A landscape with many valleys, sampled at points; each row gives a point and its height.
From any point a ball rolls to the lowest of the 2 points nearest to it. It stops when none of these is lower. Distance is the straight distance between rows; heights are no part of it.
Z212 (h 58.2): [101 125 100 158 144 105 112 220 154 122 186 158 113  89 124 162 123 129
 174 159 138 115 123 129 145 139]
Z542 (h 63.3): [149 114 166 173 159 147 157 190 168 123 147 139  86  93  81 152 112 125
 180 190 107  58 137 102  87  88]
Z676 (h 51.4): [161 103 150 158 183 148  96 156  88  84 128 149 141 138  57 140  46 103
 155 206 104  93 104  93 124  99]
Z257 (h 61.8): [ 91 133 147 100 100 131 123 113 143 108 147 105  78 132 132 117 125 123
  79  63 167 162 141 111 185 174]
Z942 (h 53.3): [110 141 145 160 148 111 201 163 136  82  95 165 122 119 158 162  99 133
 151 122 155 179 128 106 178 146]
Z821 (h 71.7): [119 105 154  85  98 104 125 102  81 120 125  88 113 118 139  58 147 107
 135 187 120 123  88 111 100 102]
Z454 (h 74.6): [147 104 126 117 178  90 162 120 144  67  83 112  87  95 128 110 111  88
 155 167 159 103 109  96 116  71]
Z588 (h 67.5): [126  83 108 132 178 103 133 131 140 166 137 131  63 121  89 163 107 138
 105 126 155  82 144 110 166 132]
Z788 (h 65.4): [117  80 104 161 161 118 121 177 124 145 178 123  52 123  93 176 120 141
 129 125 138 111 113 103 162 148]
Z816 (h 27.5): [ 81  77 123 119 124  95 146 121 139 165 119 106  94 140 153 172  97 129
 114  95 112 132 127 135 143 102]
Z480 (h 71.5): [139  93 150 105 136 121 138 110  83 120  69 118 155 106 153 106 144 134
 141 148  95 102 114 126  69  66]
Z773 (h 53.4): [156 138  99  76 140 143  96  74  79 124 120 102 133 149 113  88 152 114
 105 132 136 103 146 110 130 124]
Z897 (h 19.1): [158 164 118 117 118 163 107 130 101 140 108 136 167  96 130 105 202 178
  90  69 115 121 108 142  79 147]
Z375 (h 54.9): [155 114 143  86 168 133 114 104 111 102  87 131 139 172 119 151  74  99
 116 155  96  70 155 139 130  57]
Z226 (h 75.3): [120 127 120 109 136  85 131 132 119 108 150 122 129 122 109  96 135  94
 157 237 135 122  75 115  82 143]
Z31 (h 81.0): [ 94 111 161 146 153 101 197 108 182 121 142 131 110 140 145 155 104  95
 165 149 147 117 148 122 157 102]
Z929 (h 34.8): [148 138 131 129  58 166 118 122 147 161 110 146 174 117 173 121 184 174
 142  94  91 162 136 180 131 118]
Z477 (h 82.7): [144 118 119 129 154 138 119 114 116 154 156 181 132 116  27 134 124 128
 101 136 178  99 145 111 121 168]
Z418 (h 63.0): [108  98 108 133 131  90 148 170 142  72 129 173  98  99 146 148  62 142
 113  82 141 195 102 149 178 151]
Z340 (h 21.0): [117  85 141 123 128 103 143 119 104 173 124 116 133 109 151 148 148 147
 108 107 103 118 133 133 122  89]
Z982 (h 52.2): [153 148  95 175 105 124 197 135 178  98  84  95 125 147 199 153 127 168
 187  92 112 160 104 131 137 119]
Z459 (h 57.5): [107 120 142 158 178 124 149 188 183 144 120 145  95 112 131 184  96 152
 147 153 141 134 147 108 160 132]
Z183 (h 66.8): [116 111 105 134 150  54 122 146 143 136 153 130  94  77 140 158  86 133
 131 122 134 133  92 141 153 132]
Z451 (h 61.2): [176 159 144 114 153 106 164 100 173 106  89 136 169 111 128 150  86 114
 166 169 150  99 122 151 115  67]
Z463 (h 65.8): [ 69 121 158  97 100 112 108 132 107 165 174  94 100 117 160 114 153 141
 119 149 117 151  60 112  91 163]
Z40 (h 55.9): [165 162 153  78 141 152  82  87  93 137 140 109 141 145  91  69 123 101
  79 121 150 112 140 113 135 159]
Z862 (h 42.2): [106 145 142  91  87 111 120 116 173 129 106 136 158 108 184 147 147 155
 142 131 115 175 134 181 123 142]
Z949 (h 68.8): [ 94 142 144 152 152 106 139 180 142 136 175 152 100  81 122 101 149 123
 142 176 119 137 142 125 169 182]
Z376 (h 63.8): [ 94 128 132 134 122 136 136 129 118 114 152 167  88 141 135 138 107 113
 106  78 173 192 152  89 197 172]
Z774 (h 48.2): [129 114 108 165  71 163 153 136 115 100 135 124 105 134 179 134 151 169
 109  29  87 185 128 133 147 143]
Z656 (h 37.5): [116 123  86  90  50 140 126 116 180  85 126 123 113 102 147 109 149 184
  96  58 139 171 131 164 130 152]
Z447 (h 71.2): [ 95  85 114 113 104 134 106 101 126 169 156 107  87 122 106 147 157 134
  88 126 138 121  95 141  97 185]
Z479 (h 45.7): [131 141 101 109  72 137 142 130 177 126  95 116 139 140 213 155 165 162
 166 122 117 174 131 158 146 131]
Z205 (h 50.3): [151 115 122 146 155 124 136 156 147 108 177 109  89 113  98 165 120 118
 188 199 145  83  65 113  97 106]
Z271 (h 34.5): [150 100 146 137 178 134 131 156 118 178 119 170 107 107  69 128 100 140
 115 168 120  89 197 103 138  98]
Z500 (h 37.7): [117 125 114 179 125 143 164 151  99 141 123  94 106 123 177  82 203 161
 140  82  64 146 110 103 115 131]
Z945 (h 46.5): [108 117 114 151 154  91 126 162 149 132 159 103  87 128 125 164 107 107
 155 182 152 114  83  97 123 131]
Z270 (h 74.3): [174 183 134 128 108 190  95  86 117 127 121  95 153 159 102  75 146 124
  93  51 122  93 137 137 108 149]
Z300 (h 75.6): [132 124  96 114 116 122 160 121 191 106 113 148  93 107 129 137 148 170
 117  82 172 177 157 134 197 164]
Z606 (h 49.0): [139 104 143 148 196 142 102 161  88 101 144 164 152 177  59 144  49  91
 134 186 112 119 145  94 124 114]
Z565 (h 72.5): [180 140  72 118 106 141 138 107 182 139  94 152 139 119 116 150 143 152
 135  95 187 118 145 143 180 106]
Z830 (h 79.4): [127 165 159  99  99 134  81 113 119 150 137 124 115  98 100 102 126 109
  69  99 158 127  80 188 124 181]
Z891 (h 67.2): [ 71 111 180  84  80 128 100 142 140 150 160 116 111 104 169 117 142 143
  98 129  97 147  97 143  99 165]
Z914 (h 81.7): [116 117 164 117  70 152 141 113 136 130 146  89  90  93 146  85 180 174
  77  20 111 126 102 132 119 149]
Z699 (h 26.4): [162 144  75 121 101 172 135 122 147 158  89 123 151 118 151 120 191 174
 115  61 130 116 125 154  89 151]
Z809 (h 42.3): [115 110 136 148 131  97 121 140  70 111 107 120 180 164 101 105  77  87
 136 178 120 151  70 105  70 108]
Z138 (h 55.8): [162 133 120 121 123 142 110  79  60  92 112 115 167 173  76  73 115 126
  74  64 124 136 118  87 103 139]
Z42 (h 65.1): [131 116 145 175 167 123 168 188 149 125 159 152 108  87  82 122 144 105
 172 202 119  86 148 111  96 121]
Z246 (h 27.9): [143 120 184 133 134 132 162 150 175 175 122 180 127 128 127 172 137 153
 154 184 131 136 191 112 166 108]
Z504 (h 63.2): [167 112 123 178 132 136 168 139 156 147  80  95 120 129 181 141 134 182
 172 107  68  99 118 145 124  68]
Z513 (h 52.6): [125 117 141 109 174 109 139  98 123 133 101 105 123 128 113 146  81 103
 129 167 117  71 128 126 150  60]
Z966 (h 41.5): [ 93 113 103  78  92 109 120 139 146 119 117 120 100 100 171 130 136 176
 105  67 129 181 123 146 117 160]
Z609 (h 11.8): [179 157 112 161 107 175  98 130 102 151 142 137 150  99 117  58 195 168
 108  70  93 106 122 141  78 136]
Z317 (h 54.8): [ 94 133 150 127 155 128 125 135 151 135 151 137 157 169 119 159  95  66
 133 197 155  86 142 137 103 108]
Z585 (h 61.4): [168 140 115 128 133 132 160 100 146 155  88  91 136 147 187 168 123 168
 172 113  78  85 134 154 122  73]
Z333 (h 70.4): [128 120 149  84 101 128 116  96  75  83 100 108 156 131 135  63 147  78
 125 181 117 107 124 110  97  81]
Z635 (h 68.4): [117 102 145 153 129  69 170 117  92 128 127 103 112 130 166 136 128 150
 144  92  99 146  80  88 120 109]
Z838 (h 72.7): [134  96 158 105 142 130 117 110  55 120  89 137 173 131 121 106 140 128
 147 177  82 130  88 113  63  79]
Z261 (h 69.1): [132 157 160  84 115 146  79  96  50  86 118  91 153 145 120  52 126  81
 117 169 112 130 127 110 112 109]
Z820 (h 69.9): [108 135 162  92 119 139  85  99  86 158 131 120 167 138 123 129 133 124
  83 106 104 130 121 141  89 157]
Z970 (h 54.3): [159 125 111 175 173 148 103 166  90  83 156 132 136 152  65 135 101  94
 164 223 136  87  84  98 102 103]
Z566 (h 45.2): [103 124 124 116  84 132 146 135 118  90 106 126 113 134 170 125 138 168
  95  30 105 199 121 125 133 163]
Z506 (h 67.7): [ 78  97 167 129 115  93 155 145 115 145 129 108 125 113 168 127 161 140
 146 155 103 138  64 114  74 140]
Z619 (h 68.9): [ 90 129 125 142 170  73 175 176 140  90 166 115  90 101 118  97 149  92
 171 196 137 134  80  92 132 153]
Z690 (h 57.6): [ 94 105 126 124 121 114 135 144 173 102 134 160  94 109 151 144 131 151
 133 137 144 190 160 146 186 169]
Z563 (h 42.9): [ 56 113 131 162  94 133 148 173  97  60 134 132 110 137 157 159  86 103
 125 115 118 196  88 152 104 168]
Z232 (h 53.5): [167 178 116 116 161 122 105 110  99  85 106 138 182 125 151  99 114 105
 172 148 139 136 145 115 112 104]
Z277 (h 75.8): [169 177  79 134  99 166 132  87 149 143 104 142 189 164  92 117 145 126
 107  73 177 113 159 144 137 127]
Z388 (h 72.9): [122 124 192  92 102 114 149 103  94 137 139  75 124 114 157  77 173 126
 127 152  93 125  86 102  90 101]
Z199 (h 77.9): [152  96 140  83 146 113 102 106  77  77 100 122 123 130 119 120  76  96
 137 205 128  91 101  99 107  68]
Z470 (h 61.3): [140 131 166 187 184 121 182 202 170 100 145 117  68  84  83 153  87 139
 166 172 122  92  88  78 106  95]
Z789 (h 32.6): [139 143  82 108  63 155 124 115 158 114 119 122 128  92 143 124 177 177
 100  42 155 130 123 146  90 151]
Z450 (h 56.2): [168 167 111 139 133 135 114 108  72 101  94 118 203 162 166 106 114 123
 166 123 107 135 138 127  79 109]
Z875 (h 31.3): [140 129 166 127 167 135 141 161 154 190 124 177 127 117 105 161 107 152
 135 165 114 100 197 103 154  90]
Z273 (h 45.6): [181 160 114 121 163 124 109 138 122 134  64 143 178 143 113 155  80 149
 148 137 146 140 126 153 166  90]
Z348 (h 60.6): [120 141 154 140 132 144  97  97 109 119 142 138 153 161  45 110  99 101
  80  93 175 135 112 127 109 219]
Z675 (h 81.3): [120 111 113 139 130 161 123 154 158 168 174 196 116 100  54 155 134 141
 101 134 167 113 178 123 112 167]
Z860 (h 69.4): [113 107 104 128 117 154 103 116 122 153 176 116  81 115  68 129 158 103
  91 139 172 108 102 148 125 197]
Z259 (h 51.1): [ 96 147 136 141 121 131 191 142 125  64  75 141 140 142 184 153  95 128
 144 112 159 199 117 139 174 141]
Z550 (h 47.3): [193 187  65 155 141 121 131 136 140 120 120 112 141 121 166  92 152 123
 173 144 122 121 163 127 151 101]
Z309 (h 80.0): [110  93 132 144 118 140 126 152 167 151 161 172  69 109  83 155 134 140
 104 116 158 142 181 115 157 165]
Z665 (h 58.1): [138 128 153 117 133 145 115  72  93 125 123 113 179 182  60  94 102 113
  70  63 151 140 120  97 101 174]
Z895 (h 42.8): [174 160  99 122 125 134 114 111 133 145  72 138 204 146 150 161 123 169
 146 104 127 150 128 178 152 114]
Z362 (h 31.0): [118 139 163 144 113 171 126 124 134 149 121 127 167  94 185 118 183 172
 150  99  83 141 153 156 119 100]
Z607 (h 43.3): [160 105 128 100 169 134  99 101  79  69 118 153 149 185  92 114  74  86
 108 139 120 115 169  78 160  88]
Z869 (h 19.7): [163 141 106 194 115 204 109 116 109 175 143 146 157 135 117 101 181 154
 104  91  78 105 146 123  80 115]
Z590 (h 57.0): [163 129 119 109 172 142 123  90 103 130  68 124 170 187 120 144 104 118
 124 119 109  91 158 152 132  78]
Z103 (h 41.2): [150 100 102 142 164 122 115 164  94 166 168 155  97  97  56 111 141 125
 122 187 138 106 125 104 150 134]
Z840 (h 60.8): [152 151 115 149 129 142 157 119 132 129 103  92 148 115 191 102 175 153
 178 147  77 107 134 130  71  97]
Z986 (h 36.6): [109 129 136 102 111 101 135  94 137 165 141 120 133 161 159 144 142 102
 114 100 137 115 174 139 165 123]
Z923 (h 55.0): [135 144 135 170 140  92 200 124 151  82  88  96 124 149 189 150 113 136
 176  99 131 142 101 116 142 110]
Z377 (h 76.4): [ 89 130 140 123  81 155  68 139 162 136 189 123  98 118 108 140 126  94
  96 138 133 131 136 190 142 179]
Z365 (h 51.9): [ 77 125 136 139 127 115 114 147 166 127 143 125 146 131 136 170 117  90
 151 181 151 112 132 154  99 139]
Z525 (h 47.2): [133  98 119 101 158  93 109 119  83 118 139 136  88 123  95  80 119  96
 131 203 128 121 126  81 158 105]
Z990 (h 69.7): [107 126 128 106 145  79 158 131 107 138  95 100 151  98 159 118 156 143
 144 148 116 130  96 128  71 103]
Z444 (h 64.0): [ 84 131 133 119 125  93 118 133 116 143 161  98  95 111 152 119 142 117
 124 162 148 151 100 119 123 175]
Z264 (h 64.8): [148 140 157 117 166 152 105 103  95 106 129 139 184 181  73 102 100  98
 110 114 129 145 188 133 157 152]
Z961 (h 61.7): [112 134 136 107 152  81 149 112 138 124 127  94 104 112 165 119 140 106
 147 160 149 130 130 103 130 137]
Z813 (h 52.0): [107 140 157 134 139 116 126 123 124 143  75 132 195 139 140 166 105 112
 139 151 127 134 114 164  69 123]
Z910 (h 45.1): [ 90 122 107  81 115 101 116 149 121 158 117 121 123 111 160 127 155 168
 112  94 143 145 105 117 105 152]
Z596 (h 36.0): [163 137 125 110 120 141 149 135 178 160 130 161 131 154 129 148 154 155
 138 111 150 137 211 110 192 105]
Z368 (h 35.5): [148 150 145 160 116 107 189 134 180 102 129 131 133 145 175 132 144 141
 179 144 148 156 148 104 207 113]
Z775 (h 58.0): [118 137 134 106  50 176 131  93 163 144 117  93 108 137 151 120 172 157
 104  60 122 133 150 160 158 140]
Z781 (h 65.9): [ 79 135 118 105  98  95  93 144 144 119 178 117  93  95 143  95 132 130
 100 116 146 166  91 147 154 186]
Z335 (h 50.6): [205 173 103 137 148 131 123 127 124 110 115 159 162 137 137 110 128 119
 184 159 131 119 181 109 158  76]
Z278 (h 31.9): [155 124 166 134 140 128 178 130 181 134 126 149 124 132 138 151 133 155
 172 138 142 140 177  90 211  97]
Z90 (h 45.3): [ 69 117 133 108 104  83 142 147 165 132 104 136 148  98 180 151 125 133
 149 146 104 151 120 174  93 137]
Z411 (h 70.9): [183 143  82 115 147 119 125  98 134 140 114 145 152 105  99 149 119 153
 111  74 174  96 140 148 147 118]
Z223 (h 49.9): [117 114 127 130 161  95 128 132 118 165 121 102 117 133 114 148  90 110
 126 172 120  71  78 131  96  77]
Z979 (h 42.6): [162 137  75 154 105 176 118 122 128 165 101 125 156 176 151 139 161 140
 135 107  92 110 158 148 120  98]
Z718 (h 71.3): [127 165 151  97 107 158  95  92 112 150 116 113 188 159 135 139 137 120
 104 101 140 138 156 163 127 156]
Z2 (h 48.6): [106 147 112 135 107 128 176 141 109  72  82 145 119 137 199 154 104 155
 122  70 115 200 109 131 149 159]
Z218 (h 61.5): [ 78 107  91 136 104  96 114 163 153  53 158 155  95 115 139 119  65 149
  97 110 137 221 127 143 160 147]
Z918 (h 70.1): [ 85  77 158 150  96  85 153 134  95 134 124 125 123 115 170 141 149 158
 127  55  91 165  90 105 129 132]
Z617 (h 42.7): [113 113 155 139 117 145 132 158 116 138 139 116 114  92 157 111 210 183
 123  71  98 149 117  96 132 122]
Z356 (h 58.6): [163 161 104 138 131 142 128 142 105 107  95 117 189 124 167  98 156 147
 153 138  93 116 130 125  61  89]
Z130 (h 77.2): [163 156  89 109 125 156 115  81 112 142 119 144 174 183 109 130 136 104
  94  67 148  97 167 129 145 107]
Z392 (h 52.1): [153 107  67 165  54 145 165 107 155 124 111 123 101 150 159 138 159 170
 131  39 117 158 134 157 163 137]
Z496 (h 31.6): [102 116 116 122 103 106 146 110 154 148 117 114 108 131 177 149 141 132
 127  70 137 153 149 134 172 113]
Z796 (h 26.7): [103 116 177 125 103 114 138 114 134 162 116 113 157 108 183 133 177 147
 136 107  88 134 137 132  99  98]
Z651 (h 60.9): [ 84 115  88 170 117 100 123 223 158  79 187 129  96 106 136 168 122 122
 175 135 132 145  96 145 148 129]
Z235 (h 38.1): [111 106 127 147 123 132 102 137  74  78 120 130 151 173  68 105  81  66
 146 212 106 135  69  90  85 131]
Z535 (h 56.4): [140 140 113 104 126 129 122  84  98 148 116  87 111 143 169  99 170 127
 114 117 108 116 165 117 115 116]
Z292 (h 80.9): [142 163 167  99  70 163 117 112 144 145 136  97 101  91 141  81 161 152
  89  27 125  97  93 163 127 144]
Z385 (h 38.4): [156 147  92 161  78 185 127 135 151 174  99 128 169 150 172 122 175 159
 151 124  82 134 129 173 116 115]
Z537 (h 79.6): [ 73 129 163 137 119  97 178  88 158  94 155 116 107 150 171 146 110  87
 148 122 132 152 128 122 128 142]
Z21 (h 59.2): [151 125 127 112 147 130 140  86 142 146  74 112 152 158 154 174 100 146
 144 128 121  86 147 169 146  84]
Z87 (h 38.2): [ 63  98 123 168 123 115 155 177 132  71 124 117  91 143 156 183  85 110
 130 124 137 161 100 128 127 155]
Z305 (h 70.7): [ 95 149 131 128 171  62 203 155 145  86 125 134 113 101 147 109 123 105
 145 143 137 145  68 104 131 160]
Z145 (h 49.4): [183 135  66 146 111 169  94 130  58 121  97 124 142 149 117  90 122 103
 111  80  89  81 153 115  99  67]
Z971 (h 77.4): [141 160 127 108 138 129 125 113 142 135 130 121 107 115 132 101 180 147
 115 108 159 140 171 118 183 169]
Z703 (h 68.6): [ 87 124 175  95  87 159  68 122 127 161 152 135 162 114 149 149 143 131
  94 119 101 145 128 166  83 164]
Z677 (h 74.2): [159 145  74 119  97 118 140 107 182 123 107 137 116 113 136 142 157 186
 140  66 174 146 138 148 176 154]
Z415 (h 45.4): [136 120 160 130 155 145 105 142  76  90 148 169 150 127  73  80 109  77
 140 220 122 123 145  91 126 129]
Z546 (h 42.4): [ 97 124 123 180 145 102 170 174 134  92 146 125  80 129 140 175  79 111
 152 143 145 141  70 112 139 151]
Z406 (h 40.5): [ 96 120 115 101 110 116 123  99 129 176 130 135 136 153 116 159 123 100
  73 100 149 102 158 145 135 114]
Z502 (h 50.2): [145 135 136 139 187 128 100 153 123 158 125 168 168 147  84 160  73 124
 119 144 164 122 157 122 146 118]
Z448 (h 75.7): [184 192  74 139 117 205  98  88 106 132 120 111 146 174 106  65 150 100
  95  94 121 109 152 154 126 139]
Z260 (h 45.8): [131 125 135 128 164 104 103 125  76 131 112 125 179 167  93 134  52  99
 119 154 115 118 107 115 101  91]
Z50 (h 46.4): [177 146  66 149 115 180 101 119  96 139  90 120 160 186 134  98 127 111
 125 112  86 111 165 126  93  82]
Z359 (h 77.3): [183 183  89 118 117 184 104  94 144 127 120 110 111 156 113  74 172 114
 120 123 142  98 187 132 164 137]
Z873 (h 71.9): [100 136 152 123 107 131 103 131  94 148 184 101 146 151 108 130 132  73
 132 185 139 109  92 142  87 142]
Z935 (h 63.9): [124  84 119 107 132 144 101 105  59 102 110 135 137 175  53  79 100  85
  97 150 122 138 109 114 125 140]
Z552 (h 48.8): [ 81 127 116 123 116 116 111 137 142 138 116 136 160 123 142 180 102 120
 139 168 120 140 112 177  83 148]
Z352 (h 64.9): [ 99 102 107 138 150  69 152 158 106 110 123 152 100 103 143 148 113 149
 116  95 138 158  85 124 170 171]
Z424 (h 52.5): [133 138 119 131 156 111  80 166 116 170 168 164 146 117  93 173  80 116
 130 161 155 122 144 125 128 138]
Z140 (h 38.7): [132 132 114 101  91 124 118 109 129 151  83 139 172 119 169 156 135 173
 137  91 106 147 135 178 106 115]
Z783 (h 59.6): [122 124 160 173 185 110 172 193 199 117 131 128  70 106 114 174  90 124
 149 165 148 108 122  99 122 117]
Z170 (h 69.5): [171 131  98 106 154  91 125  92 140 158 126 131 112  90 131 162 110 163
 128  89 153 116 127 146 169 118]
Z728 (h 57.3): [100 137 160 103 151 124 110 103 121 137 143 131 184 192 123 146 102  72
 108 158 124 109 160 137 116 118]
Z758 (h 59.5): [137 145 157 119 161  86 162 105 203 116 103 128 123  99 148 180  89 138
 154 156 147 118 108 140 127 101]
Z399 (h 66.4): [143 173 175 120 164 160  99  99 106  90 114 120 164 156 107  88  96  88
 125 165 121 136 176 123 154 144]
Z286 (h 55.1): [134 136 109 131 140 132  96 179 128 143 193 163 124 122 107 173 121 132
 157 185 142 113 147 111 114 145]
Z355 (h 59.8): [ 69  96  93 118  99 103 124 156 187  87 135 139  85 114 125 131 107 140
  94 114 132 191 152 161 164 157]
Z442 (h 47.9): [148 142 125 104 171 123 114 139 150 169  90 150 141 129 108 170  84 141
 121 139 163 125 163 156 163  93]
Z416 (h 69.6): [113 102 117 123 157 121 116 124  99 149 154 115 114 147 102 144 128  88
 124 195 127  98 146 147 141 154]
Z469 (h 73.6): [ 98 153 145 136  98 146  92 159 122 145 206  90 100 131 112 125 151  93
 144 187 132 115  86 151 118 181]
Z421 (h 71.4): [101 120 146 119 113 116 105 113  77 166 144 124 161 141 126 126 131 109
 118 166 110 126 104 143  73 137]
Z55 (h 46.7): [136  98 120 109 140 105  97 112  79 167 115 122 152 158 104 150  87 116
  98 137 122  96 103 109  99  82]
Z99 (h 61.6): [129 103 131  98 144 133 100  91  55 106  72 115 169 161 104  98 110  97
 108 125 103 139 134 137 104 116]
Z948 (h 73.2): [130 111 143 133 172  92 183 116 177  93 117 107  76 125 105 128 106  74
 141 165 159  99 103  83  90  91]
Z517 (h 52.7): [173 141  70 125 102 163  93  98  74 109 112 120 160 149  96  66 141 118
  90  73 132 100 127  96  89 104]
Z59 (h 74.5): [105 120 147  98  67 160 119  71 142 134 143 134 141  99 108 127 156 146
  67  63 154 104 120 165  80 165]
Z316 (h 59.7): [148 153 103 100 129  99 125 152 178 132 104 141 138 116 165 171 123 170
 162 140 152 151 131 137 186 102]
Z710 (h 78.4): [113 162 143  81 104 135  85 115 155 123 121 151 136  96 129 106 131 121
  91 110 146 152 126 208 148 191]
Z314 (h 55.4): [ 95 110 134 146 148 106 167 167 182 116 114 153 106 121 148 175  98 144
 137 136 155 185 133 112 188 148]
Z878 (h 68.1): [150 120 115 113 166  79 104 125 136 163 135 131 110  78 120 173  63 149
 111 124 151 109 101 145 146 124]
Z824 (h 67.8): [134 151 188 110 139 129  90 102  78  89 122 111 156 160 110  69  94  71
 124 172 117 139 113 126 115 151]
Z344 (h 42.5): [119  95 155 138 147 135  96 136  85  57 108 146 150 155  75  84  78  70
 143 200 110 157 126  81 127 137]
Z598 (h 65.7): [124  94 122 114 141 155  95 106  85 140 139 130 129 155  45  99 133  90
  64 151 152 107 113 125 120 150]
Z18 (h 43.2): [172 168  95 150 136 119 173 117 186  95  99 104 139 129 167 112 154 120
 201 144 144 114 139 126 135  82]
Z648 (h 76.8): [136  98 120 109 142 102 107 117  90  97 125 131 114 115  89 115  90  90
 151 225 137  90  68 116  92  92]
Z889 (h 78.6): [158 175 120 105 154 156 112 101 135 138 117 125 148 126 121  99 163 131
 121 129 162 122 182 147 162 143]
Z864 (h 48.4): [152 145 141 170  64 196 126 133 174 149 148 132 122  90 126  97 199 195
 101  50 102 123 124 152 118 138]
Z554 (h 70.2): [118 163 156 119 135 100 147 171 160 148 141 174 128  75 121 116 144 144
 133 153 116 162 165 136 167 179]
Z819 (h 61.0): [117 108 135 183 117 122 142 216 143 146 196 164  97  85 121 169 131 152
 171 146 106 130 147  92 117 143]
Z386 (h 59.4): [157 114 122 116 163 135 126  97  86 101  64 121 178 202 116 116  90 113
 111 103  98 136 161 120 114 113]
Z801 (h 78.3): [ 58 119 169 159 105 113 174 129 176  87 166  98 100 132 152 153 127  84
 155 146 140 136 103 124 102 172]
Z960 (h 44.3): [137 106  97 132 162 110 107 170  88 138 149 139  87 112  75  94 125 105
 131 235 133 110 100 112 146 111]
Z871 (h 66.6): [130 106 154 167 119 126 181 114 104 128 126  92 113 126 206 136 139 164
 152  81  79 132 116  76 110  87]
Z944 (h 50.5): [164 106  94  69 150 121  90  95  77  95 115 134 115 129 101  94 141 107
 123 161 136 102 156  94 152  94]
Z751 (h 37.8): [143 107 127 154 167 137 104 191 100 178 139 169  85  91  59 133 122 140
 119 180 113  85 153 106 129  93]
Z731 (h 53.2): [167 160 140 103 152 113 136 149 125 136 128 158 136 107 131 104 132 127
 144 164 145 124 190  88 148 100]
Z693 (h 78.8): [112 122 151 116 149 135 129 100 146 152 167 144  84  99 105 125 139 131
 110 122 165 132 175 100 164 162]
Z95 (h 71.6): [104  84 156 142 148  96 189 112 142 115 125  95  70 139 124 151 101  97
 132 133 123  94  63  90  76 100]
Z435 (h 63.4): [120  87 120 182 130 146 141 203 114 138 200 145  54 127 103 174 124 155
 148 130 125 131 128  68 151 143]
Z345 (h 46.3): [159 119 150 132 193 129 120 127 105  92 110 178 167 160  90 132  61  92
 119 183 118 123 179  83 137  89]
Z994 (h 74.1): [167 161 103 145  60 202 118  85 148 144 116 135 185 178 112 125 144 137
 111  68 134 122 133 164 137 149]
Z663 (h 57.4): [136 148 129 127 147  92 165 122 168 119 107  99 122 126 180 159  95 147
 170 113 140 133 119 132 161  95]
Z204 (h 32.7): [ 77  88 138 136 124 118 161 141 138 119 109 121  96 149 165 181  68 125
 124  81 118 164 114 125 148 135]
Z390 (h 43.7): [120 126 120  98 136  96 107 105 107 183 129 138 160 152 120 159  82 116
 107 105 153  96 136 139 122  96]
Z967 (h 31.8): [140 116 103 203 131 169 137 148 144 170 141 132 102 130 170 109 189 175
 144  85  63 130 142 109 113 104]
Z988 (h 45.5): [136 132 131 146  92 173 115 137 131 142 160 132 119  80 160 102 231 192
 110  52 114 124 119 111 118 132]
Z441 (h 67.1): [100 127 131 155 167 103 161 183 144 119 169 137  99  96 103  90 162 100
 153 210 137 116 130 107 128 151]
Z163 (h 59.9): [114 149 160  82  77 150 107 107 184 139 133 103  94 133 137 118 134 130
  98  65 149 154 149 165 194 156]
Z231 (h 53.6): [167 130 116 156 151 140 118 178 117 109 187 137 122 125  75 147 136 119
 203 215 140  86 103 101 113  99]
Z755 (h 73.0): [ 89  89 119  98  95 126 123  89 148 126 146 124  94  90 105 118 149 144
  81  91 154 131 103 155  99 190]
Z35 (h 65.0): [149 124 126 196 127 122 170 146 129 133 121 104 116 136 197 144 135 171
 161  69  67 119 116 114 115  67]
Z456 (h 68.5): [ 56  71 165 114  80 123 108 144 133 134 166 127 107  99 159 151 153 155
 116 118  75 171 116 140  93 143]
Z915 (h 39.2): [144 180 140 129 131 106 169 126 186 104 130 131 145 115 160  96 159 123
 184 146 149 136 161 119 162 106]
Z332 (h 80.2): [142 174 167  84 100 149 104 109 113 165 114 101 129  97 125  84 158 141
  68  74 130 120  92 171 125 160]
Z904 (h 76.7): [ 65 141 165 140 107 124 114 154 182  95 181 110  87 109 155 128 120  99
 149 154 130 151 133 146 142 182]
Z445 (h 73.8): [112 140 111 124 104 123 109 133  98 138 167  96 123 149  99  91 151  96
 154 236 127 123  57 132  86 130]
Z196 (h 72.8): [154 172 141 114  72 189 102  90 136 156 112 124 174 138 124 113 154 140
  86  50 120 130 149 171 111 154]
Z157 (h 55.3): [149 125  84 144  70 157 161  82 165 154 126 111 110 152 149 115 178 136
 127  56 110 126 158 158 159 131]
Z684 (h 78.7): [154 132 102 108 156 128 116  80 105 132 125 166 178 182  69 128 112 108
  76 105 151  90 179 115 155 103]
Z372 (h 77.5): [105 144 136 101 115 135  84 129 150 143 164 155 140 103 106 132 114 102
 109 135 153 157 150 190 150 184]
Z555 (h 48.7): [146 126  90 149  65 149 171 154 190 118  98 125 145 133 195 146 164 184
 173 101  88 172 105 157 126 107]
Z52 (h 26.5): [168 128 112 177 142 176 106 134 105 168 144 131 131 115 164 114 187 175
 149 120  60 107 148 118  91  98]
Z669 (h 70.0): [122 101 153 152 154  68 187 115 103 106 107  87  96 126 164 126  84 124
 141 123 128 123  65  86  94  99]
Z742 (h 62.8): [132 160 137 136 162 136  96 102 110 132 131 163 171 139  72 111 111 110
  91  99 159 154 159 130 133 184]
Z548 (h 64.7): [138 162 166 111 122 171  96  94 152 151 150 178 160 127  67 113 124 113
  70 111 182 126 173 145 154 173]
Z290 (h 75.2): [ 80 135 142 140 114 169  90 165 155 122 196 106  82 110 118 131 144 107
 132 157 136 124 135 161 151 185]
Z255 (h 14.5): [131  72 122 112 129 105 133  98  91 186 120 138 127 103 117 131 151 163
  86  78 121  98 103 132 104 108]
Z887 (h 67.6): [104 120 121 130 141 159  89 127  91 160 169 126 112 140  69 119 144  98
  96 175 152 105 125 154 138 181]
Z605 (h 59.3): [134 130 115 113 154  95 135  84 114 123 110  96 132 139 162 116 145 108
 160 148 135 110 159 104 135  96]

Where does a ball stop that starts at each point below?
Z824 => Z255
Z548 => Z255
Z684 => Z255
Z648 => Z246
Z469 => Z246
Z480 => Z246
Z718 => Z246
